Points, in no order, along strands that fork and pass close to each other.
Two points are linked if the straight distance between their rows is under 71.9. Some points are linked to none.
<968>: [  1   1   0  27 -18 -13  33 -10  39  12   6   4 -22  13  17  30  13  12
   7  -7  25 -16   8   8  36]
<906>: [  3 -26  22  21 -17 -50  19  -4  53 -25  43   8 -23 -11  12  13 -11   0
   2  11 -17  11   6  17  39]
<511>: [-13 -15  -8  -4   6  -8   1 -16 -23  19 -52   1  -3   8  18  23   6   8
  -7 -14  23 -13  17   2 -31]
<944>: [-24  14 -22 -17   8  53 -22   2 -33   4  -8 -23  43  18  -6 -33 -17  -8
  23 -14   1  10  -1 -37 -14]
<60>: [-19  25  -1  16  15   3 -15  19   6 -11  29 -13  14   4 -24 -18   8 -16
  24  12  18  35  -5 -18  32]
<793>: [ -7  16 -30  13   3  15  12  -3 -18  -5 -55  25  11   5 -18   3  36  22
   9 -20  50  -9   7 -22   2]
<219>: [-26   7  -1  18  -4 -59  19  13  52 -25  27  22  -9  -7  -8  18   5   2
  22  -8   7  46  13  -7  30]
<160>: [ 20 -22  19  -9 -25 -12  20 -12  20 -11  48  16 -18   4  30   6 -50 -17
   5  12 -53  -4 -13   8  -5]
<562>: [ -3 -26  36  -8   3 -14  39   9 -15  15  12  -8 -17 -14   8   8  14 -13
 -41   6 -66 -22  24  30  -7]
<57>: [ 24 -22  19 -27 -11  -3   7 -11  -9   1  54   4 -12  -2  25  -3 -37 -21
   3  12 -78 -10 -11   3 -13]
<468>: [-21  -4   8 -15  26 -31 -25  -9  -4   0 -58   8  16  -6  15  40  10  -1
   7 -17  42  21   8 -20 -60]
<943>: [-15 -17  18 -10  37 -43 -65  11 -13 -17   3 -22  16 -17 -16 -19 -11 -18
 -17  14  -2  41  -1  11 -17]
<973>: [ 27   4  31   7  16  27  19  25 -20  -1   7  -2 -14 -26 -39 -27  30  19
 -30  24 -41 -22  -2  33  27]
<994>: [-18 -20  12 -18  22 -27 -40   7 -14  -5 -11 -20  15  -7 -11 -15 -10 -19
 -11  -2 -24  23   8   5 -29]
<789>: [-21  27 -27  12 -21  31  40  -3   1  22 -27   4  10  37   4  13   9   1
  39 -42  28 -10  15 -31  -3]
<963>: [ -8 -37  26  15 -13 -54  22   0  23 -21  16   8 -20 -14   7  18  -6  -3
 -13   1 -33   4  20  25  12]
<463>: [-35  -7  -1  -7  -7 -29   1  -4   0  -4 -13   9  13  -4   1  24 -47   2
  32 -35 -21  46  10 -33 -45]
<34>: [ 34 -15  15 -25 -12  11   5 -19  13  10  41  -9 -26  -2  38   3 -38 -18
 -46  41 -25 -14 -31  29 -24]
<416>: [ 25   3 -10   3  11  28 -36  22 -18 -23  -4  -6   3 -31 -44 -38  34  17
 -37  33  12 -26 -23  17  18]
<937>: [-15 -15 -14  -6   2 -31 -35 -12   8  -1  -4  -7  -1   3  20  10 -20  -9
 -15  -5  22  19   2  -9 -27]
<397>: [-27  -2   6 -15   8 -37  -7  -2   7   0 -49  15  14  -5   7  38   7   0
  17 -33  21  28  11 -28 -58]
<256>: [ 13  -3  25  15 -20  -8  48  -4  36   8  17   2 -22   7  15  20  16   8
  -1   6  -9 -24  12  24  38]
<108>: [-10 -20  32   2  18 -15  41  14 -34  10 -45   2 -12  -6 -16  11  37   7
 -29  -8 -28 -12  30  37   8]
<483>: [ -8 -18  36   4  27  -6  19  19 -34   9 -24 -10  -9 -13 -25  -8  29   7
 -31   8 -34  -8  23  37  11]
<156>: [ 23   3  13 -31  16  39 -33   3 -19  19  42 -22   4   1  11 -28 -30 -21
  -1  22 -40 -10 -23   3  -5]
<122>: [-10 -44  27   8 -11 -57  25  -9   8 -11 -11   9 -25 -13  19  26   8  -2
 -30  -1 -29  -5  19  37  -1]
<193>: [ -8 -32  33  -2  18 -68 -12  -2   1 -11 -32  -1  -4 -15  -4  26  21  -5
 -22  -1   6  20  18  24 -13]
<865>: [ 51  21  -5   0  -7  43 -31 -10  19   3  26   0 -13 -10  -4 -17 -18  21
 -11  31  30  -8 -38  25  17]
<164>: [-12 -24  27  -9  -2 -13  55  11 -23  17 -16  -2 -10  -3   5  13  20 -14
 -21 -20 -80 -24  34  23 -10]
<893>: [-30  18   9  17  15 -53   8  22  40 -21  21  12   0  -4 -18   6  27  -6
  25   1  14  47  10  -5  36]
<308>: [-11   1 -38  -4  18  12 -41 -24 -22  19 -39  -2   8  11  28   8 -23  12
  -1  -5  59  -6   1 -22 -39]
<309>: [-13 -14 -12  -6   5 -30 -65  -3   9  -1  12 -14   2  -2  14  -1 -36 -13
 -18   7  28  31  -8  -7 -25]
<443>: [-19 -24   3 -32  25 -19 -56   5 -28  -8   1 -25  19 -16  -3 -21 -33 -17
   5 -11 -50  28   1  -9 -40]
<610>: [-13  -7 -16 -12  23 -14 -31 -23 -23  15 -56  -1  12   5  26  25  -9   6
  -1 -10  46   0  10 -10 -52]
<271>: [-15 -36  -6 -11 -28  -9 -14 -17  -4  -3  16   4   2   0  39   9 -82 -11
   3 -20 -25  15   2 -13 -47]
<349>: [-27 -18  -4  -3 -18 -14  -7 -11  -7  -4  14   1  12   1  23   6 -70  -6
  30 -32 -31  33   8 -27 -36]
<557>: [ -6   7 -34   5 -33   8   6 -28  25  27   5   4  -7  27  52  27 -23  -4
  13 -13  40 -21  -1 -25 -15]
<161>: [ -7  20  -4  -8  -5  51  26   9 -27  19   3 -14  25  26   1 -18   6 -21
  48 -35 -38 -16  11 -32   8]
<886>: [ 42  11  -7   0   4  38 -39  14   0  -9  12  -6  -8 -34 -31 -37  26  15
 -41  43   9 -26 -36  29  16]
<186>: [ 13  11 -21   2   5  25 -30  16 -19 -30 -21  -3  21 -20 -51 -32  46   8
 -33  21  22 -21 -21   0  24]
<330>: [-16  28 -19  11 -27  10  36   5  25  14   6   2   3  39  14  16   5 -11
  41 -31   6   0  14 -30   9]
<99>: [-29  24 -17  19   5 -33  -4   6  40  -4  15  15 -11   7   1  16  14   6
  20  12  71  34  -3 -11  30]
<734>: [-14 -23  28  -7  20 -49 -19   8  -6 -10 -25  -9   5 -13 -12  11   7  -9
 -13  -9 -19  29  17  16 -26]
<724>: [-31  14   9 -10  33  12  -9  10 -26 -17 -29  -9  44   1 -31 -15  18 -13
  17 -13  12  36   3 -20 -13]
<749>: [  4 -17  25  21  11 -29  -5   2  21  -5  20 -14 -22 -10  -4   7  10   7
 -27  30  11  -2   5  35  34]
<933>: [ 37   5  15 -22  21  52 -38   4 -24  13  38 -20   3 -15  -5 -39 -27  -2
 -18  36 -24  -9 -28  19  -1]
<746>: [ -9 -10   9  24 -18 -56  26  -1  63 -23  33  17 -19  -6  10  24   1   3
   6  -7   2  16  12   6  44]
<414>: [ 27   1  14  -5 -26 -13  16 -11  40  -5  47   3 -14   9  25   7 -26 -15
  12  17 -29  -4 -13   9  18]
<667>: [ 15  15 -12  25   3  17 -27   7  13 -14  12   6  -9  -9 -25 -14   8  23
  -6  21  55   8 -19   0  35]
<293>: [-33  34 -31  16 -11  -4   9   5  31  11   7  13  -4  23  13  12   7   5
  36  -4  64  20   2 -30  18]
<132>: [ -1  -8  -1 -17  29  21 -23  18 -48 -29 -50   2  42 -18 -53 -34  31  11
 -27  -2   6   5   5   1  -5]
<445>: [ -4  14  -6  25  16  14 -19  15   6 -18  15 -10  12  -3 -33 -18  11   6
   4  18  41  23  -5  -5  33]
<213>: [-20   9   0  -6  -6  18  38  12 -19  18 -18 -11  19  25  -1  -3  14 -24
  44 -41 -50 -12  25 -18  -5]
<183>: [ -7 -31   9 -33  10   1 -51   8 -34   5  31 -18  13 -16  12 -29 -32 -26
   1  -1 -66   6  -5  -6 -27]
<737>: [-31  21  12  13  30 -35 -18  28  13 -27  20  -3  17 -10 -31 -13  25 -13
  18  16  26  59  -1  -6  29]
<856>: [-13  -1  22  -2  44   3 -17  15 -39 -26 -28  -7  42 -16 -49 -25  24  -1
  -4   3  13  32   9  -2   0]
<46>: [-17 -26  19  -1 -16 -25  43   3 -14   4  -7   4  -2  -3   5  13  -2 -12
  11 -36 -79 -10  28   9 -14]
<988>: [  7   0 -17  -9  21   6 -32  12 -37 -33 -48   9  32 -22 -44 -24  52  11
 -35  10  38 -14  -9  -2   3]
<44>: [ 56  22  -1  -1  -8  42  -9   0  13   0  25   2 -19 -21 -15 -24   5  20
 -22  33   8 -17 -39  32  19]
<745>: [-10  16 -21 -16   0  69   4   6 -34  10  -3 -20  38  24  -2 -31 -10 -14
  41 -28 -20 -12   4 -40  -7]
<800>: [  6  18 -32  25  13   2   2   0 -10 -23 -47  26   6  -5 -25   4  49  27
   0   1  56 -11  -1 -15  15]
<1016>: [-22  22 -37  16 -15  -5   0 -14  24  18  -3   9  -5  22  31  27  -7   3
  23 -13  63   9   3 -28   1]
<666>: [ 20 -19  -1 -17 -31   2  -5 -17  19  12  29   0 -17   9  43  13 -41 -18
 -22  16  -5 -25 -17   7 -25]
<10>: [ -7  -1  -2  13  34 -18 -33  -5 -14  -9 -30   9   5  -9 -14   5  14  16
 -11   9  71  22   3  -1 -10]
<486>: [ 27  14  26   4 -18  19  65  -1  23  16  17  -3 -22  14   1   5  18  18
  10   1 -19 -27   7  23  36]
<504>: [  0  22 -38  -5 -13  51 -11  10 -23 -15 -25   1  32   2 -35 -28  24  13
   0 -11  23 -20 -14 -31  10]
<972>: [  2  23  -9  33  -7  21  36  10  15  -6 -11  12  -9  11 -23   3  34  24
  15 -16  28 -12   9  -2  47]
<178>: [ 46  25  12 -19 -20  29  56 -32  23  19  32  -7 -29  18  20  -1 -14   1
 -10  27 -29  -9 -31  41  20]
<195>: [-17  -7   3  -7 -20 -12  36   5 -13  13  -9   0  11  11   8   9  -7 -16
  33 -45 -74  -6  24 -10 -17]
<341>: [ 11 -23  22 -21  -7  -6  14   0  -7  15  30  -7 -11  -5  19   2 -16 -20
 -31  10 -62 -23   5  14 -20]
<392>: [ 28  20  19   7   0  48  42  13 -17   5  14  -5   0   0 -25 -25  20   9
  18   1 -39 -28  -4   9  33]
<187>: [ 35  19  17   5   9  52  23  18 -27  -5  16  -3   2 -21 -42 -39  34  11
   1  16 -49 -27 -15  15  35]
<354>: [ 22  26  -4   6 -18  56  34  12  -8   8  -6   5   7  10 -25 -22  15  13
  16 -13 -18 -35  -1  -6  18]
<549>: [ 16  19 -41  23  12  -2 -18  -4  -7 -21 -38  22  -5 -15 -22  -3  47  25
 -15  20  58 -24  -9  -4  14]
<1031>: [ 43  23  24 -10 -14  29  60 -16  18  19  31  -4 -23  11   7   3   2   3
   3  12 -32 -17 -15  30  23]
<1038>: [ 13  -5 -13  -4 -39   0   8 -23  32  13  24   2 -16  23  49  23 -29 -13
   3  -1  13 -20 -12  -5 -13]
<632>: [-31  21 -17  -6   9  36 -12  12 -21  -3 -14 -14  37  13 -15 -19  -1 -10
  23 -15  20  25  -6 -38  -8]
<616>: [ 19  12 -39  13   0  31 -47 -15  -5   8  -8  10  -3  -4  10  -9 -16  22
  -6  15  60 -22 -19 -12  -1]
<134>: [ -9 -22   8   2  17 -53 -66   5  11 -17  21 -12  -1 -20  -8  -2 -17 -13
 -26  20  18  43  -9   7  -9]
<830>: [ 45   8  18 -26  -9  26  25 -27  12  16  38  -8 -31   6  27   3 -29  -3
 -35  40 -27  -7 -36  41  -5]
<695>: [ -8  -8  -7  22  -9 -20  18 -13  14  14  -7   4 -17  10  20  29  12   7
  -1  -3  29 -13  14   7   9]
<878>: [  3   7 -48   3  -3  33 -38 -24 -11  16 -22   0  -2   9  21   1 -27  19
   3   3  66 -21 -11 -24 -20]
<593>: [-25   5 -11   9  10 -59 -35   3  42 -15  20   9 -12  -5   7  16   4  -1
   0  15  64  45  -4  -4   5]
<112>: [  7 -12   0 -33   1  17 -42   2 -19  15  35 -21  14   3  19 -22 -35 -24
   6   3 -49  -4 -12 -11 -21]
<251>: [  7 -17  32   2  33  14   2  22 -38   0  -8 -10 -11 -23 -34 -23  20  11
 -46  25 -35 -13  11  36  14]
<826>: [-13 -46  21   3   6 -66   7 -14  -3  -9 -24   8 -24 -18  25  33   8  -1
 -38  11  -8  -6  17  34 -17]
<391>: [ 27  16   5  -3 -23   0  20  -5  29   4  49   5  -6  20  17   4 -21 -15
  42  -4 -42   0 -11 -12  24]
<1014>: [ -4 -37 -12 -19 -30  -8 -14 -21   3  10  13   4 -11   0  45  10 -50 -12
 -22   1 -14 -17  -5  -1 -48]
<967>: [ 18  15 -37  25   5  14 -37  -6   3 -10 -11  14 -10 -10  -7  -3   9  26
 -13  23  66 -17 -19  -9  15]
<452>: [ 13  31  -3   6 -26  11  30  -3  37  11  35   1   1  32  15   3  -2 -17
  46 -14 -17  -2  -1 -27  24]
<520>: [  5  25 -31  17 -24  53  41  -1  -4  20 -28  14   2  29  -1   3   8  19
  32 -35  21 -34   6 -27   6]
<285>: [ -8 -12  11   8   6  -7  26  -4 -31  18 -54   5 -12   5   1  20  25  15
 -15 -13   1 -21  29  19  -3]
<311>: [ 25  28 -15  11 -30  59  49   2   5  14 -15  13  -3  21  -8  -5  19  23
  28 -23   4 -40   0 -11  19]
<62>: [-38   1 -14 -14 -13 -32   4  -8  13   2 -34  22   7   2  11  38 -22   2
  31 -38  15  34   6 -38 -60]

A fork is a point with three links, a tip a point with one. Leave the first point through the second and follow the links. Name the first fork or tip that comes.
<34>; <830> => <695>
<994>; <443> => <933>
<906>; <746> => <967>
<62>; <463> => <666>
<632>; <724> => <865>
<445>; <60> => <994>

Follow the links from the first point to the second, and from the first to the third. Name the last point that the two ways share.
<906>; <468>; <793> => <967>
<251>; <737>; <793> => <967>
<178>; <557>; <468> => <666>
<293>; <178>; <308> => <666>
<878>; <354>; <293> => <610>
<309>; <933>; <122> => <994>

A fork is a point with three links. Follow the links from the first point to the second and name the forks in between, in order.
<60>; <511> => <967> > <610>
<511>; <830> => <610> > <666>
<349>; <968> => <666>
<483>; <549> => <610> > <967>
